Each row is a point on a tangle of strands that fork, close into loops and nearly touch. The rows are in no order.
Points whose rows are less than 52.6 apart are linked; no others are. Some points are linked to none.
z_254: [ 26   4  15   3   9 -10 -19 -12  -8  41   6   1  -9  -6 -39   4 -41   3
  -9 -11   4 -10 -14   2]
z_317: [ 12  14   2   5  -4  -7 -28 -23 -13   3  11   1 -23  -5 -20  -2 -27   5
 -23   6   1 -12 -21  -6]
z_140: [-18   8  -7 -28  10  -5  20  16 -22 -29 -10  -4 -12   7  10  -3  15   2
   8  -1   4   8 -13  -8]
z_62: [ 24  11  15   1   2 -28 -23 -14 -16  24   2   5 -11 -13 -42   3 -27  14
   5  -2   8  -5 -13  13]
z_942: [  7 -17  18  -2  -4  -2 -10 -10  -6   9   7 -19 -20 -14 -27   7   0   1
   9 -10  12 -13 -17  -6]
z_735: [-25   5  13  16   3 -10  -9 -14 -19   6 -30  14  -4 -39  10 -18  -4  -6
  26   2 -19   3  -3  28]
z_504: [ -7  -6  11 -10  -5  -1  -7  -1 -19 -27  24 -25 -10  -3 -26  14  12 -17
   2  17 -11  -6  -3 -15]
z_334: [ -6 -11  26  13  -2  -1  -4   2   3  -8  11 -10 -16 -39 -32   4  30   2
  29 -15   5 -14  -8   3]
z_589: [-24  -5  23  20  17   8  18  15  22   8  -4 -11 -29 -20 -27 -15  40   5
  32 -39   2  -4  10   3]
z_232: [  7  10 -16 -17   3  -9   0   3 -36  -9   1   8 -14   2   0 -22 -36 -19
 -27   8  10 -14 -27   2]
z_378: [ -8   7  -3 -14   3  -4   2  -5 -12 -21 -16   0 -13  -9   9   2  10   9
  11   2   9   8 -13 -10]
z_277: [-11   1  -8  -9   0   4   2  -8  13 -21  -6  -5  -9  11   5  15  20   7
  11   3  11   8   5 -11]
z_76: [ 20   8 -14   4  10  -2   3 -23  11   4  -5  20   1  -5  30  13 -21  10
  -4  12   2  -3   0 -15]
z_750: [-19  18  -6   3   7  18   6 -20   2  -4  21  10 -38   6   1  -2  12  11
  -6  -3  -9  16 -11 -27]
z_440: [-37  -1  10  15  -2  -9  11   7 -26   3 -35  16   0 -34  11 -20  -3   0
  19  -9   1  -7 -17  29]
z_11: [  8  -8  27   9  -7 -14 -16  -3  -3  10  11  -5 -15 -33 -38   2   7  21
  20 -16   6 -15 -22  13]
z_300: [  6  -9  -1  15 -20  14   1  -3  32   2   1   0  16  13  10  18   4  10
  -1  12   7   0  21  -6]
z_947: [-10  10  -5 -13  10 -16 -11   7 -18  -6 -32  17  30  -1  11  -9  -7 -34
   7   2 -21  16  14  25]
z_155: [ 15   4 -14 -24   9 -12  16  11 -32   0 -18  14   2  -5   4 -10 -37 -20
 -11   6  11  -5 -21   5]
z_494: [ -5  14  17   2  -7 -20  -5   8 -32  -1 -14  12 -12 -30 -10  -8  -9  29
   7   1  13  -2 -24   9]
z_18: [-12   0   3   5   3  25   8 -19  19   8  21   4 -39  14  -6   7  15   5
  -3  -9  -3   6  -7 -28]
z_558: [ 10  20  22   2  -4 -37 -20  -1 -23   7   2  13 -13 -25 -30  -3 -12  30
  14   0  10  -5 -14  19]
z_839: [ 17  15 -14  -8  26  -8  14  11  -5   4 -18  44  38   1  37   7 -11 -11
 -15   3 -12  -8  18  -2]
z_883: [-28  20   2  -4  13   0  20   4 -27 -17  19  -9 -29 -14 -10  -8  12   3
   9   0 -16  20 -14 -17]
z_937: [ -2  14 -18  -6   1  -2 -14  -9 -16 -27  23   7 -13   5  16 -15 -11 -19
 -32  -1  -3 -17 -15 -19]
z_516: [ -2   7 -23 -25   3   8  14  24   1 -31  13   4   1  37  25   0  18  14
  -8  14  -7  12   6   0]
z_202: [-19  12 -14 -25   5   3  17  26  -6 -37  -8  -4  -1  21  13   1  24  10
  10   3  -4  17   5  -3]
z_269: [ 17  11 -14   0  16  -7   8  -6   7   4 -11  31  25  -4  36  14 -17   0
  -5  14  -9  -1  15  -9]
z_421: [ -8   5  26  10   0   2   0   4   9  21  14  -1 -36  -6 -40   0  22  28
  10 -16  -2  -3 -27  -8]
z_894: [ 22   3 -15 -18  10 -20 -11 -12 -12 -21   4 -10  -3   5   1   4 -23 -25
  -9  20   3  -7  -8  -1]
z_376: [  5 -24  27  13 -30  16  -9  15  12  17  -4 -18  21  -3  -8   1 -13 -10
  11  -7   3  -2  27  -7]
z_650: [ 28  -6 -28   8  -4  -9  10   1  22   8  14  -5  37  21  20   8   7  14
 -14  18   3   0  17  13]
z_96: [-23  13  -8  -5   7  25  22  -6  -2 -13   8  20 -29   6  18   0  12  17
  -1   6  -5  15  -2 -29]
z_934: [ 15   5 -30 -22  -8   2   5  29  10 -28   0  -4  18  26  23  -1  16  17
  -8  11  -4  17   3  18]
z_329: [ 20   0  -8 -18   3 -21  -9   7 -12 -21  -7  -8  15   0   0  10 -23 -24
   4  20  -4  -2  -1   0]
z_593: [ -5  -6  27   1  -5  15  -5   4   9  33  17  -3 -34   8 -35 -10   6  20
   0 -17   0 -11 -31 -18]
z_485: [ -6   6  15  11  -9  -8 -13   0 -13  -8 -19   6 -10 -42  -8  -3   5  15
  24  -4   3  -1 -19   4]
z_325: [  3  -6  -7  10   0  -2  -7  -1  13  19  -3  -8  51  11   4   1   5 -20
 -20  -3  -7  17  28  25]
z_776: [ -3  -7 -25  15  -3   0  -4  -8  30  10  -8   1  32  24  24   3  10   9
   2  -1   8  17  30  26]
z_184: [-14  -1   8  -2  16   2  12 -10  -1   2  11 -22 -31  -1 -24   8  29   5
  14 -21   8  11  -4 -13]
z_470: [ 10 -23  12  -8  -5  -2  -8 -12  -7   1  14 -28  -9   2 -14  11 -11 -14
  -2  -4  15 -12   0 -12]
z_316: [  0 -16  10  13 -24   0 -18   5   4   3  -4 -17  35  -8 -20  11  -7 -16
   8   7  -6   2  21   8]
z_639: [  8 -14  20   2  -6  18  -9  -6  17  32  10  -5 -29   7 -13  -5 -15  11
 -11 -14   5 -18 -27 -21]
z_348: [ -9  -9   5  -6  26 -17 -18 -25 -13  24 -21   3  14  -4  -7  -2   3 -39
   7 -21   4  11  23  25]
z_534: [ 12 -23  14  -8  -8   0  -1  -2  -3   2  23 -36  -2  19   1   3 -13 -15
 -15   1  16 -13  16 -12]
z_731: [ 6 -7 -7 15  0 -2 -1 -7 24 24 -4  1 41 14 18  7  1 -7 -9 -7  2 12 34 13]
z_842: [  3 -18  10  -7 -14  10   4   9   1  -8  35 -35   7  28  -7   4   8  -8
 -25   7  11  -2  17  -9]
z_226: [-18   2  -5  -2   3 -17   9   7 -28   1 -36  16   8 -22   8 -19 -13   0
  14 -10  15   4 -22  17]
z_209: [ 16  12 -21 -13   7 -14 -15 -16 -17 -22  13  -2 -12   4   8 -14 -27 -26
 -26  12   4 -20 -15  -4]
z_398: [  1   2 -28  14 -27  26  -4  14  26 -21 -12  -3  30   5   4 -18  24   9
  -8  15  -8  20   5  24]
z_799: [-29  -1  22  23 -14   1  -9  -4  -9  -8 -24   5   0 -35   4 -13   4  -6
  34  13 -21  -7   5  25]
z_959: [ -7   6 -20   0 -16   7   2  22   9 -12 -23  16  33  14  34  -9  -1   8
   3  11 -11  13  14  22]
z_788: [ -8  20  -3  -2  -4  -4 -24 -13 -27 -15  18   8 -24  -3  -8 -16 -11  -1
 -31  -2  -2  -7 -23 -16]
z_785: [  5 -19  19  18 -14  13  -3   1  24  31 -10  -1  20  -3   2   9 -18 -13
   9 -11  -4  -3  24  -8]
z_108: [ -5 -12  13  -4 -16   9   0   6  -1 -17  26 -28   0  14 -25  15  16 -14
  -8  15  -2  -1  10 -15]
z_629: [ 26  -2 -41  -1  -7  -3   4  11  24  -9   8  -5  32  21  20  -1  18  17
 -12  18   0   9   6  21]
z_65: [-19  -6 -21 -17   7  11  27   4 -17 -11   4  26 -17  23  29  -5  -4   4
 -19  -1  11  -9 -21  -9]
z_652: [ 23 -14  16  15   0  11   1  -5  21  32  -1  -1  14  -9  -1  24 -28 -12
  -2  -5  -6 -13  14 -20]
z_264: [-15   0  20  18 -16   3 -11  -2   2 -11 -23   3  -9 -36  -3  -3  13   3
  31   1  -6  -6  -4   2]
z_598: [-16   5 -20  10 -12   4 -11  -6  23  -6 -23   4  21  16  22  -1   8   5
  11   9  -3  18  21  23]
z_886: [ 14  -4  -2   1 -11 -11 -15  10   4  -9  -4 -12  38  -2 -10  16 -14 -17
   0  19 -10   4  12   3]
z_822: [-21   0 -11  -9   3  23  22   0 -10 -13  10  26 -19  13  34  -5   0  13
 -15   8   1  -5 -10 -24]
z_801: [  5  -8   8   6  -7  17  -6 -21  20  17  10   1 -31   4  -6   9  -5  10
  -9  -6   5 -10 -19 -21]
z_644: [  8   0 -14  20 -29  17  -2   8  31 -10  -3   3  29   6   6   2  14  15
 -10  22  -1   9  16   7]
z_499: [ -6  -5 -13  -8   9   7   8 -18  17 -11  14  -4 -19  29  14  17  19   8
  -4   2  15   7   9 -12]
z_357: [ -3   0 -11 -13   7 -14  16   8 -29   2 -35  18  13 -12   7  -7 -24 -13
   5  -5  13   3 -18   9]
z_466: [ 23   0   4   7   4  -5 -19 -25  -4  24  11  -4 -17  -3 -21   5 -38  -2
 -20  -3   3 -14 -17  -6]
z_342: [ 16  17 -12 -11   9 -11 -12  20  -1  -6 -15  19  51   6  11  -1   1 -27
 -23   4 -30  12  19  23]
z_166: [ 30   2  21  -9  26  -3 -12   2  -6  52  -1   4   3 -10 -27  -3 -36  -6
 -12 -28   8  -5  -6  -4]
z_841: [  5   4 -13  -3   3   8  11 -10   5 -10  -2  23 -10   2  41   3 -15  16
  -7  18   4  -8  -3 -16]
z_673: [  1   3 -24   2 -30  24   3  33  13 -17 -19   9  30   8  23 -20  10  12
  -7  11 -13  15   1  23]
z_386: [  0   5 -11   0   6 -10 -18   0   5   3 -12   2  48  11   2   0   7 -26
 -17   5 -23  20  20  33]
z_878: [ 13 -18   9   7 -17  16  11   0  28  13  11 -10   5  19  14  13  -3   5
  -5   1  14  -9  19 -15]
z_946: [-13   2  24  15  18   1  15  12  16  15  16  -7 -33 -23 -40  -3  34  20
  26 -27   0   4 -12   1]
z_767: [ 27 -11  20   4  19   8  -3  -6   8  41  -2   0   9 -11  -6  11 -33 -14
  -9 -19  -2 -13   4 -19]
z_532: [ 22 -10 -22   6   4 -10  14 -13  14  11  25 -10  13  34  29   7   6  13
 -12  17  11 -18  20   2]
z_117: [  8 -10 -19   6   3   2  10 -13  20   0  30  -2  -7  38  30  12  17  15
 -12  14  11 -14  19  -6]
z_498: [ 18  17 -14 -17  19 -13   4  19  -4  -2 -19  32  45   9  29   1  -6 -22
 -18   1 -18   5  22  13]
z_404: [-34  14  -5 -13  13   8  40  19 -26 -22   9  -6 -19   5   0  -9   9  -2
  12  -1 -14  14  -9 -17]
z_346: [-24 -13  23   9   0  16   1  11  19  21 -28 -17 -26  -1   5 -38  19   4
  38 -32   4 -12   8  13]
z_977: [-17  13   7   6  18  -5  11 -10 -12  -3  29 -18 -35 -16 -31  -1  19   4
  13  -7 -13  15 -13  -9]
z_343: [-22  -3  12   8   7   8  17   5  16   0  -6 -19 -22  -1 -21   3  37   5
  27 -29  11   5  17  -8]
z_679: [ -6 -13  22  -4   0  -6   2   3 -12 -21  21 -25 -11 -21 -32  13  26  -6
  20   2   0  -7  -2  -8]

How many points has the smallest loop of links through each point below? Write none if it is on no loop.
z_735 -> 18
z_886 -> 15
z_934 -> 11
z_534 -> 9
z_946 -> none

A fork is a point with three links, a tip a point with one. Leave the first point through the second and follow the links. Name the first fork or tip that comes.
z_894 / z_329 -> z_254
z_801 / z_639 -> z_140
z_269 / z_839 -> z_878
z_598 / z_776 -> z_822
z_166 / z_767 -> z_209

Name the points in between on the shortest way along the links from the first point to the second, in order.
z_788 / z_376 -> z_937 > z_209 > z_894 > z_329 > z_886 > z_316
z_269 / z_343 -> z_76 > z_841 > z_822 > z_96 > z_750 > z_18 > z_801 > z_639 > z_593 > z_421 > z_946 > z_589
z_598 / z_65 -> z_776 > z_731 > z_325 > z_386 > z_342 > z_498 > z_839 > z_269 > z_76 > z_841 > z_822
z_376 / z_317 -> z_785 > z_652 > z_767 > z_166 > z_254 > z_466
z_629 / z_421 -> z_934 > z_516 > z_202 > z_140 > z_404 > z_883 > z_977 > z_184 > z_343 > z_589 > z_946
